A landscape with many peaks, sampled at points; each row gives a point and its height.
A climber steps from a point to the highest of its 2 nearest points, and stops where none of them is higher. Distance is the straight distance between rows; heights are no part of it.
Bim height 5.90: [127 154 126 123 171 137 157 156 131 127 125 122  73 194 149 113  85  82
 141 156 153 139]
Zuf height 5.48: [122 127 138 144 114 168  81 149 115 144 132 124 161 142 118  83 110 143
 133 147 159 211]
mag height 7.36: [168 125 108 148 118 116 110  74 137 132 107 156 125 107 147 145  99  97
 145  63 138 106]
veta height 4.01: [106 144 144 152 182 164 114 154 138 158 169 157 121 125 124 116 203 168
 137 106 121 102]
firen height 3.43: [ 99 106  78 139 131 144 194 136 113 125 125 141 128 138  92 158 118 174
 140 170 110 101]
pag height 3.14: [135 127 168 141 136 160 108 133 161 118 160 173 101 159 146  96  38 129
 132 118 135 129]
gube height 2.83: [119 146 144 134 114 162 130 126 116  71 178 129 100 158 154 111  61 176
 140 186  93 109]
pur height 6.87: [120 112 117 121 145 130  62 122 130 153 151 215  93 134  83  84 164 154
 103 150 126 131]
lur height 5.46: [123 141 142 160 193 177 109 139 133 134 159 137 139 184 136 146 161 153
 115 152 187 175]
kimup height 3.33: [ 73 164 107 137 118 128 134 152 150 109 129 107 156 141  89 148 191 155
 114 129 189 133]
gubi height 3.67: [147 149 119 127 151 144 108 151 101 156 120 106 129 121 149  73  89 101
 169 100 120 137]
tobo height 5.62: [120  82 125 112 108 117 165  93 181 113  95 159 106 144 133 192 156 108
 113 133 121 120]
nole height 4.27: [173 128 144 134 129  48 139 116 119 171 108  89 179  77 138 165 170 113
 103 120 150 122]
pez height 4.11: [148 128 109 104 145 118 169 153 141 114  82  34 161 132 129 124 158 114
 155 124 119 131]
Tes height 3.42: [146 112 102 122 114 123 171 142 124 171 121 144 160  86 145 162 129 164
 151 103 144  76]
samez height 2.07: [113 124 133 181 109 123 138 104 122 106 101 106 187 114 121 122  83 124
 130  95 136 172]
Nef height 5.59: [ 98 154 135 169 116 132  94  92 124 136 164 212 139 114 121 130  98 164
 106 139 153 147]
rubo height 5.93: [127 110 157 145 142 195 120 165 113 135 147 116 159 173 142 119 118 151
 129 139 168 206]
sedus height 4.44: [130 149  81 124 171 146 136 161 130 134  98 163 116 197 160 119 168 129
 138 121 169  90]
sime height 5.97: [116 117  84 129 117 131  86 138 136 169 105 159 109 142 100  96 140 149
 132 166 144 121]
Kove height 6.96: [133  88 120  86 149 108  79 136 191 165  93 132  94 140 123 127 166  73
 117 136 119 134]
Kam height 3.13: [129 118 145 107 108 135 167 156 130 112 160 130 169 119 180 120  41 156
 140 108 105  83]
Bafa height 4.71: [124 153 113 190 163 154 138 130 102 136 165 174 116 152 127 120 114 197
 126 156 159  93]
Todo height 2.02: [143 114 133 165 120  74  83  65 112 141 108  88 151  64 102 150 132  78
 114 100 110 163]
dovok height 4.12: [145 129 102 103 142 133 113 186 103 187  94 103 144 131 153  89 121  91
 153  96 146 136]
tuso height 2.81: [ 93 142 127 143 126 117 104 116 171 142 148 108 123 105  75 113 110 158
 119 196 146 174]
Tof height 7.70: [112 117 136 117  66 184 150 131 118  70 126 119 130 143 131 116 134 177
 155 131  78 131]
supa height 3.36: [137 147 148 131 143 139  94 131 120 135 153 134 129 111 146  74  50 115
 148 115 109 138]
Galok height 4.07: [117  84  96 131 100 163 124 145  80 133  87 124  72 174 149 129 110  87
 158 120  94 127]
sol height 2.37: [117 104 125 175 118 107 110 100 115 151  94 100 169  79 126 143 103  99
 131 105 117 166]
rok height 0.37: [119 107 102 101 129 132 148 185 147 122  78 100 203 177 120 109 141 124
 115 131 166 172]
maro height 3.63: [198 117 152 111 134 103 147 141 136 130  87  42 158 125 148 115 157 110
 152  85 124 119]
Kuzu height 4.83: [121 130 142  95 194 151  89 162  82 142 165 154 128 104 131  87 189 116
 142 127  86 163]
mukov height 4.25: [131 115  99 176 174 164 140 161  98 164 147 169 105 182 118 121  91 171
 125 159 186 107]
lem height 4.75: [134 116 117 185 141 146 104 112  94 127 133 173  63 127 119  79 161 162
  71 178  87  70]
Nuki height 0.53: [141  86 130 108 134 111 167 171 144 133  61 115 178 176 147 122 121  85
 112  94 157 152]
Tirig height 3.75: [ 91  75  93 118 110 166 184 174  82 140 104 121 146 165 119 152  93 100
 133 143 105 177]
Fegun height 5.34: [108  95  72 106 102 130 133 165 147 158  88 154 139 156 105 121 136 159
 131 158 163 120]
guvo height 0.69: [148  90 160  92 132 111 212 155 133 111  86 123 189 167 125 120  89 102
 107 109 128 145]
dut height 3.05: [ 76 145 117 148 114 128 110 134 173 131 154 117 124 130  64 134 160 178
 108 173 179 149]
Voge height 0.82: [157 132 182  90 139  97 209 146 123  99 102  94 178 143 158 122 106 120
 118 132 110 130]
mig height 3.44: [121 100 100 110  80 125 146 148  97 145 126 147 108 129 145 128  10 120
 140 144 118 105]
vul height 4.66: [118 154  95 120 176 132 176 153 112 112  97  79 156 161 155 138 149 100
 145 148 136 148]
kur height 1.36: [132 178 145 137 196 135 137 126 174 125 162 119  90 130 130 100 122 148
 151 146 125 106]
sak height 4.41: [109 148 135 127 194 145  90 144 133 141 162 164 140 118 119 105 207 126
 130  87 127 150]
vanam height 0.99: [127 163 111 107 169 108 113 142 203 110 104  96 118 161 125 117 193 119
 125 123 158 109]
Vamek height 1.05: [177  97 196 142  89  64 155  98 149 104 146  94 152  84 153 194 129 122
  94 106 103 102]
bima height 4.68: [105 165 102 136 106 107 190  79 136  62 114 114 150 128  87 154 112 125
 123 111 151 128]
Guta height 5.11: [126  74  94 109 138 121 189 108 182 104  87 121 127 162 102 183 135  99
 126 122 115 127]
Sav height 4.52: [131 126 123 174 165 174 123 151 110 142 130 162  99 150 146 102 190 172
 138 105 105  64]
kon height 8.81: [106 143 130 127 152 120 109 115 122 146 129 187 102 161 147 137 121  93
  96 194 155 177]
Zozez height 1.64: [140 127 195 150 105  70  90  72 126 105 133  86 129  75  93 154 155  76
  92  75 115 130]
Viga height 1.41: [165 107 191 150  67  87  98  95 143 120 141  89 139  73  87 154 146  98
 103  46 144 100]
Divo height 6.10: [146 131  66 146 112 131 110  81 117 121  86 164  99 154 139 140 145 122
 152  92 146  84]
mol height 5.94: [131 149 153  91 103 102  89 132 130 156 124  96 157  67 115  92 170 132
 126 120 117 148]
nusam height 6.77: [139 140 123 112 172 133  96 132 140 139 115 151  69 185 139  89 113  59
 133 117 142 146]
madag height 7.06: [134 125 123 126 107 132 100  82 105 128 116 133  96 102 156 150 139 101
 145 142  81 137]
Doli height 4.90: [167 153 164 113  78  61 122 104 103 144 154  81 137  46 123 180 189 103
  94 131 144 118]
Rugu height 5.10: [103 164  77 174 129 136  87  83 110 120 111 166 125 143 120 125 154 117
 134  99 157 136]
zeru height 4.51: [152  93  74 122 113 113 165  91 161  89  87  71 129 142  96 180 150  95
 146  99 126 125]
begu height 3.80: [108 118  96 144 177 148 211 169 102 146 141 162 126 173 120 155  88 151
 131 168 153 114]
gikir height 7.79: [133 101 130  99 200 122  89 134 162 150 111 140  79 150 136 119 159  42
 130 112 105 139]
nisi height 5.92: [179 107 192  95  97  89  76  99 158 112 157 132 149  90 157 104  82 116
 107  81  87 105]
Laru height 7.86: [108 143 145 134 137 137 108  99 116 126 131 158 100 130 158 136 127 104
 121 174  99 160]
bik height 3.26: [116  93 138 111  94 141 163 152 133 108 137 124 141 136 135 117  15 131
 135 144 101 133]
Poti height 1.53: [108 154 190 138 140 143 140 123 180  88 174 110  97 119 135 126 137 161
 131 141  97 117]
Tozi height 1.17: [138 182 126 109 171 106 138 131 177 129 124  91 111 126 121  96 150 135
 146 145 150 105]
Dedip height 3.20: [129 125 126 127 106 137 139 152 123 155 150 161 150  95 163 129  83 184
 151 110 118  65]
tidam height 5.91: [167 148 120  89  40  91 170 106 110  86 121  82 168  85 104 145 121 143
 125  99 156 102]
Nuf height 5.19: [146 122 105 155 154 153 131 124 119 142 108 175  86 159 155 119 141 134
 150 100 123  59]
dar height 4.53: [101  95  97 140 141 161 115 156 113 148  90 128 110 164 156 150 158  92
 148 132 109 142]
nunek height 6.17: [125 153 113 132 145 122  69  94 122 132 169 228 114 110  86  83 116 148
 113 116 148 136]
satez height 5.25: [149 149  97 102 107 100 195  99 123  88 105 107 173 116 111 142  99 129
 132 105 140 114]
kep height 0.94: [161 111 189 101 125  83 185 121 142 102 142 108 162 106 191 169  90 124
 102 133  92  93]
davu height 7.05: [112 137 115 131 104 177 150 150 106  92 128  94 142 150 120 105 118 169
 164 154 115 158]
Siv height 6.36: [174 112 160 142 118 104  81  69 147 105 141 127 136  93 151 128  75  88
 126  56  89 116]
vaf height 6.27: [121 109 128 132  97 147 101 108 123 139 120 139 101 104 135 155 202 134
 140 102  92 107]
dig height 2.97: [123 150 136 159 125 157 133 111 149  72 170 155 126 161 141 112  52 172
 140 129 136 118]
mil height 4.64: [118 110  84 101 124 129 127 210 110 207  97 129 139 141 137 107 113 121
 148 130 168 123]
Duli height 2.55: [140 109 141 127 114 187 158 191  59 115 154 125  68 202 134  98  92 174
 115 184 125 118]
tamo height 6.48: [122 122 116 136 135 202 165 167  87 105 146 107 158 177 117 125 137 189
 145 169 143 169]
Dolub height 7.33: [123 132 182 112 190 148 108 163 118 158 187 176  49 172 134 114 117 106
 104 158 127 150]
ven height 6.15: [133 166 163 122 187  85  99  94 173 108 167 146 123  89  87  82 107 119
 109 106 126 136]
desu height 5.47: [111 190 137 122 103  97 134 101 100 138 149 109 125  60 124 169 182 120
 116 117 155  93]
biz height 5.66: [142 117 138 105 118 123  73  96  99 127 158 156  66  80 111 134 206 141
 131 125  53  83]
Nuti height 0.24: [113 136  69  98 127 137 174 144 130  97 102 128 200 185  89 132 134 136
 109 136 166 171]
gesif height 1.65: [127 171 181 127 128 119 124 102 157 100 164 134 129  97 156 131 130 139
 123  84 111  90]
Liv height 7.09: [129 114 157  88  47 136 138 135 149 108 114 120 158 107 133 114 123 164
 132 115 110 140]
fimu height 1.20: [136 100 180 155  66 110 151  96 146  85 148 108 153  86 129 195 125 117
 104  48 132  93]
guzas height 5.22: [116 140 126 122 190 157 135 183 135 130 125  78 117 190 151 116 143  99
 140 169 141 167]
lafon height 7.87: [120 115 164 128 148 151  95 142 121 163 169 218  72 173 134 123 106 121
  91 169 150 155]
sev height 3.82: [177 110 110 119 102  81 154 133 119 190 110 106 180  65 144 168 141 132
 130 116 152 116]
zogar height 6.16: [136  91 126  93 102  94 122 107 191 149  84 162 114 134 141 165 174 101
  99 140 141 130]
rupo height 5.31: [111 139 123 101 137 141  69 135 105 145 121 105 133 102 125  95 187 107
 138 147  86 181]
dapo height 3.98: [127 105  77 119  71 137 124 111 144  91  86  80 134 140  99 156 184 117
 151  75 142 122]
ruvis height 4.08: [ 80  74  82 140 121 155 143 149 117 132  82 121 147 165 121 169 133 100
 130 161 109 179]
zutor height 4.45: [191 141 134 104 115  82 109 101 116 160 168  98 105  48 141 176 182 111
 128 145 100 111]
gidi height 2.75: [ 84 128 109 165 118 112 119 111 121 159 124 114 149  76 113 143  93 137
 129 179 123 170]
gogak height 6.59: [142 159 161  87  69  90 134 121 133 115 122  93 160  79 139 111 119 152
 121 135 127 120]
doti height 5.24: [132 113 139 147 125 139  91 105  98 130 140 178  60 109 126 107 193 160
  95 146  56  57]
nufe height 7.07: [126 181 137 113 163  69  84  81 120 102 160 112 118  55  67  89 130 102
 118 109 124 142]
tifu height 2.71: [124 136 164 116 132 163 151 173 102 114 167 132  68 169 166 113  81 144
 135 189 100 115]
Bemi height 3.61: [ 87 135 105 133  84 142 135 137 142  97  99  89 163 130  95 136 177 141
 135  93 162 136]
Mun height 1.79: [110 169 162 169 124 112 134  93 122  95 148 123 164  94 153 138 105 129
 118  77 127 124]
Vepem height 3.69: [134  95 107 112  86 136 111 136  98 154 109 113  71 127 144 122  46  96
 166 139  90 115]
zafi height 3.08: [ 93 107  95 155 120 112 162 102 149 139 114 111 125  92 100 176 112 143
 140 154 114 120]
Nusef height 6.14: [ 99 210 139 109 137  89  99  97 104 126 170 115 108  51  93 119 160 129
 115 147 128 118]
varev height 5.16: [125 159 143 164 155 159  93 117  83 144 190 171 126 130 125 120  89 188
 119 183 157 150]

For each start below, name the point where the climber stops.
Nuki -> sol
Kam -> dar
firen -> pur
lem -> kon
Dedip -> nufe
sak -> Tof
Tozi -> sol
bima -> Tof
supa -> pur

Write out the way that a climber takes from each point below.
dut -> kimup > Bemi > dapo > zeru > Guta > tobo > zogar > Kove > gikir
rok -> Nuki > guvo > Voge > kep > Vamek > fimu > Viga > Zozez > Todo > sol
gidi -> zafi > firen > begu > mukov > Bafa > varev > Nef > nunek > pur
pez -> vul > guzas > Bim > nusam > gikir
